The views of a scene show one set of named points, each view turned or mirrored, shifted and resized as a whole, with a little noise and some points left out.

Scene 1
View 1
k804: [ -4 -10  10   6  -7   4  14  -1  -3  -8   3  -9  -2  -5   2   3   3  -6
   8  -7  -5  -6  -8  -4   4]
k81: [ 1 -7  4  1 -7  2  8  3 -3 -1  5 -5 -1  1  2 -1  7 -5  2 -2 -2 -4 -4 -3
  4]
k140: [ -1   6  -7   4  12  -6   2  -2 -13   2   5   2 -10   1   0   8   6   2
  -1  12 -16  -4   4  -2  11]
k328: [ -5   0  -3   3   6  -4   3   0 -10  -1   4   3  -5  -2  -1   6   5  -1
   0   8 -10  -7   1  -3   7]
k182: [-12 -13  14   9  -8   5  16  -4  -3 -14   1  -8   0 -10  -1   8  -1  -8
  10  -9  -5 -11 -10  -6   2]
k644: [  2 -11   7  -2 -14   5   8   7   2  -1   5  -5   5   2   3  -7   8  -8
   0  -7   6  -5  -7  -3   0]
k588: [  3   6 -11  -2   8  -6  -4   5 -11   8   7   7  -5   6   1   0   9   2
  -7  14  -8  -3   5   0   8]
k69: [-2 -3  2  4 -1  0  8  0 -6 -3  4 -3 -4 -1  1  4  5 -3  2  1 -8 -5 -3 -3
  6]
k492: [-1  1 -4  2  4 -3  2  1 -9  1  6  2 -5  1  0  3  6 -1 -1  7 -9 -5  1 -2
  7]
k727: [-4 -8  9  7 -4  3 14 -3 -4 -8  3 -9 -5 -5  2  6  2 -6  8 -5 -9 -6 -7 -4
  6]
k924: [-4 -9  8  4 -8  4 12  0 -3 -7  3 -7  0 -4  1  2  3 -6  6 -5 -3 -7 -7 -4
  3]
k464: [ -1   5 -11  -1   9  -7  -5   4 -12   6   6  10  -4   4  -1   2   8   2
  -7  15  -8  -6   5  -1   7]
k856: [ -1   7 -12  -1  11  -8  -5   3 -13   7   6  10  -5   4  -1   3   8   3
  -7  16 -10  -5   6   0   8]
k945: [  2  -7   6   3  -7   3  13  -1  -3  -2   5 -10  -4   0   4   1   6  -5
   5  -4  -6  -2  -5  -3   7]
k222: [ -5   3  -5   3   9  -6   1   0 -12   0   5   5  -6  -1  -2   7   5   1
  -2  11 -11  -8   2  -2   8]
k227: [ -8 -10  13  11  -4   4  19  -7  -5 -13   2 -13  -6  -9   1  10  -1  -6
  12  -8 -12  -7  -9  -6   7]
k154: [ -3   8 -10   4  16  -8  -1  -2 -16   4   5   6 -11   1  -1  10   6   4
  -3  16 -18  -5   6  -1  12]
k295: [ 6 -6  4  1 -7  2 11  1 -2  0  6 -9 -4  3  5 -2  7 -5  3 -3 -4 -1 -5 -3
  7]
View 2
k328: [ 5 10 12  1 -4  3  7  6  2 -1  6 -4 -5 -6 -1  7 -9 -7 -7 -7  8  5  1  5
 -2]
k644: [ 22  17  17   2  -7  -7   1  -6  -4  -3   7   9   0 -18   2   7   2  -5
 -10 -13 -14 -14   8 -15  -3]
k727: [  9  17  24  -5 -16  -8   9  -2   4   5  13  -2   2  -7   5  16   2  -6
  -8  -6   4  -5   4 -10   0]
k140: [ 3  5 12  1  0  5  4 13  0  2  5 -7 -3 -1 -5  5 -7 -8 -5 -4 15 10 -5 10
  0]
k492: [ 9  9 13  2 -3  1  4  6 -1  0  5 -2 -3 -7 -2  6 -5 -7 -7 -7  5  2  0  2
 -1]
k154: [ -1   3   9   2   2   8   5  16   1   0   3 -10  -5   0  -7   4 -11  -9
  -5  -4  19  15  -5  17   0]
k81: [ 15  14  16   1  -6  -3   3   0  -2   0   6   3  -1 -12   0   8  -1  -6
  -8 -10  -4  -7   4  -7  -2]
k222: [  3   9  10   2  -2   5   6   8   2  -2   5  -6  -5  -5  -3   6 -11  -7
  -7  -6  10   8   0   9  -2]
k588: [ 9  3  6  7  9  8 -1 14 -5 -4 -1 -2 -5 -7 -8 -2 -9 -8 -6 -8  6  7 -3 12
 -1]
k69: [10 13 17 -1 -8 -2  6  2  1  2  8 -2 -1 -7  1 10 -2 -7 -8 -7  4 -1  2 -3
 -1]
k924: [ 13  18  21  -3 -15  -8   8  -5   3   2  11   1   1 -11   5  14   0  -5
 -10  -9  -2  -8   6 -12  -2]
k295: [ 16  12  20   0  -6  -6   1   3  -5   4   7   3   3  -9   0   8   7  -6
  -7  -7  -1  -7   2 -10   0]
k945: [ 13  15  21  -2 -10  -7   5   0   0   5   9   1   2  -8   2  12   4  -5
  -8  -7   1  -6   3 -10   0]
k464: [  7   4   4   6   7   9   2  12  -2  -6   0  -3  -8  -8  -8  -1 -13  -8
  -7  -9   6   8  -1  14  -2]
k856: [  6   3   4   6   8  10   2  13  -2  -5   0  -4  -8  -6  -8  -1 -13  -8
  -6  -8   9  10  -2  15  -2]
View 3
k154: [ 12 -19  -2  -5  -5   8  15   2  -7  -4  -1   1   5  22   2   7   3 -10
   6  12   2   9   7  -7   8]
k182: [-26   3   5  16 -35  12  13  -6  15  -7  -1   0   1 -13 -19   0  -8  13
  17  20 -28 -19   6 -19   5]
k644: [-17   7   4   3 -14   4   5 -12   0   0  -3   4   9 -28 -11  -6  -4  25
  14  -4 -17 -18 -15 -15  10]
k69: [ -9  -3   1   1 -17   8  11  -5   3  -1  -1   2   6  -2  -9   1  -3   8
  12   7 -13  -7   0 -11   8]
k81: [-11   1   3   1 -14   6   8  -8   0  -1  -2   3   7 -13  -9  -2  -3  15
  12   2 -13 -11  -7 -12   9]
k856: [ 14 -19   1  -7   4   8  12  -2 -14  -5  -3   3   9   8   5   1   5  -2
   5   5   6   5  -1 -11   9]
k464: [ 12 -17   2  -5   4   8  12  -4 -15  -5  -3   3   9   4   4   0   5   1
   6   3   5   3  -3 -12   9]
k945: [-15   4   0   2 -22   5   9  -6   7   2  -1   1   5  -6 -13   2  -5  13
  14   5 -18 -11  -3  -9   9]
k804: [-20   5   2   7 -27   8  10  -7  11  -1  -1   1   3 -11 -16   1  -6  14
  15  10 -22 -14   0 -12   7]
k588: [ 11 -15  -1  -9   4   6  11  -3 -14  -1  -3   3  10   6   4   1   4   1
   6  -1   4   4  -5  -8  11]
k492: [  0  -9   0  -2  -9   7  11  -3  -4  -2  -2   2   6   2  -3   2   0   4
   9   6  -5  -2  -1 -10   9]
k328: [  0 -11   2   1 -10   9  13  -3  -3  -5  -2   2   5   3  -4   2   1   1
   9  11  -6  -2   3 -13   8]
k295: [-13   6  -2  -3 -17   2   7  -6   5   6  -1   2   7  -8 -11   1  -4  15
  13  -2 -15 -10  -9  -5  10]
k222: [  4 -14   1   0  -8  10  14  -2  -4  -6  -2   2   5   8  -2   2   1  -2
   8  12  -3   1   4 -12   8]
k727: [-19   3   0   7 -28   8  11  -5  12  -1  -1   1   3  -5 -16   3  -6  10
  15  12 -22 -12   3 -11   7]
k924: [-19   3   3   7 -24   8  10  -7   8  -3  -2   1   4 -13 -14  -1  -5  15
  14   9 -20 -15  -1 -14   8]
k140: [  6 -13  -3  -5  -8   8  13   0  -3  -1  -1   1   6  16  -1   6   1  -4
   8   8  -2   5   5  -6   9]
k227: [-25   5   0  11 -38  10  13  -3  19  -1   0  -1   0  -1 -20   5  -9   8
  17  19 -27 -13   9 -12   6]
View 4
k182: [  9 -11  10  -3 -17 -10   4 -15 -19  -2   1   3  20  15  -2 -17  14 -10
  -5   5   8   0  12  -3   4]
k727: [  5 -12   6  -1 -13  -3   2  -9 -13  -5   7   4  12  11  -3 -14   9  -8
  -3   3   5   3   7  -3   3]
k588: [  2   3   9  -5  -2  12 -12   7  12  -7  13  -5   0   1   4   3  -7 -12
   3  -3  -1   1  -3 -17   0]
k804: [  8 -12   3  -3 -12  -5   4  -9 -15  -3   6   4  13  13  -2 -14   8  -8
  -3   1   7   0   9  -6   2]
k328: [  2   0  13  -3  -8   5  -9  -1   2  -6   8  -4   9   6   3  -4   1 -12
   0   2   1   3   3 -11   2]
k945: [  7 -12   1  -3  -9  -1   2  -5 -10  -5  10   5   8  11  -3 -11   5  -7
  -2  -1   5   0   6  -7   1]
k492: [  3  -2   9  -3  -6   6  -7   0   3  -6  10  -2   5   5   2  -3  -1 -11
   0   0   2   2   1 -12   1]
k154: [ -7   4  20   0  -6  15 -16   4  11  -9  14  -6   4   0   3   0  -3 -12
   2   6  -5  10  -3  -9   2]
k227: [  2 -14  10   0 -17  -5   3 -13 -19  -5   6   5  18  13  -6 -19  13  -7
  -4   8   5   6  10   2   4]
k856: [  0   6  14  -4  -3  13 -15   6  14  -7  11  -7   2   1   6   4  -6 -14
   2  -1  -2   3  -2 -17   1]
k464: [  2   5  12  -5  -3  11 -13   5  13  -6  10  -7   2   2   7   4  -6 -14
   2  -2  -1   1  -1 -18   1]
k140: [ -5  -1  15  -1  -6  12 -12   3   7  -8  13  -3   4   2   1  -3  -2 -10
   1   4  -3   8  -1  -8   2]
k81: [ 10  -7   0  -6  -7  -1   1  -3  -6  -3   8   2   7  10   1  -7   2 -10
  -1  -5   6  -4   5 -13   0]
View 5
k295: [-14  -7  -3 -16 -15  -5  -2   2  11  13 -13 -10   5   4  14  33  19  -3
  12  -7  -3   7   6  13  -3]
k140: [ -3   9 -13  -1 -11   5  14  -6  13 -11  -3 -16  -8  -9   9   8  21   6
  18 -15 -24  10   7  13  23]
k227: [-22   8  -2 -13  -9  -7 -12  13   3  13   0 -21  -6 -16  13  38  18  -6
   6  -7  20 -18  26  16  15]
k81: [ -9  -9  -3  -6 -10  -6  -4  -4  13   9  -8  -7   2   1  17  29  16   0
   6  -5  -6   2   6  12  -5]
k588: [  4  -3 -12   3 -11   4  16 -15  19 -11  -6  -7  -3   1  12   6  19   9
  15 -12 -36  19  -4  11   9]
k804: [-17  -2  -1 -10  -9  -8 -11   6   8  14  -5 -13  -1  -7  16  37  16  -4
   3  -5  10 -10  16  13   1]
k924: [-14  -5  -1  -7  -8  -9 -10   3   9  14  -4 -11   0  -6  17  35  16  -3
   2  -4   6  -9  14  13  -2]
k492: [ -4   0  -9  -1  -9   0   7  -7  14  -3  -5 -11  -4  -4  13  16  18   3
  11 -11 -19   7   5  12   9]
k182: [-19   0   0  -6  -3 -11 -18   6   6  16   2 -15  -5 -16  18  39  13  -4
  -4  -3  21 -24  24  14   4]
k727: [-18   2  -3 -12 -10  -6  -8   7   7  12  -4 -16  -3  -9  14  35  17  -4
   7  -8   9  -9  18  14   8]
k464: [  6  -3 -12   8  -7   3  14 -17  18 -12  -3  -6  -5  -2  13   4  18  10
  11 -12 -36  14  -2  11   9]
k222: [ -1   4 -10   5  -6   2   9  -8  13  -9  -1 -12  -9 -10  11  10  18   7
  10 -12 -21   4   8  12  16]
k856: [  6   0 -14   9  -8   5  17 -16  18 -15  -3  -8  -7  -4  11   2  18  11
  13 -14 -38  16  -2  11  13]
k644: [-10 -19   1  -8  -9 -11 -13  -4  14  19 -11  -1   8   8  20  38  14  -3
   0   1   1   0   2  12 -21]
k945: [-15  -3  -3 -12 -12  -6  -5   4   9  11  -8 -13   1  -2  14  33  18  -3
   9  -7   3  -1  11  13   2]
k69: [-10  -1  -5  -6  -9  -3  -1  -2  11   4  -5 -12  -3  -5  13  25  18   1
   9  -9  -7   0  10  13   7]

Which points are out of place in each view (at most two, in the order of its rows)? Write none if all are in place.
view 1 -> k81, k945
view 2 -> k492
view 3 -> none
view 4 -> none
view 5 -> none
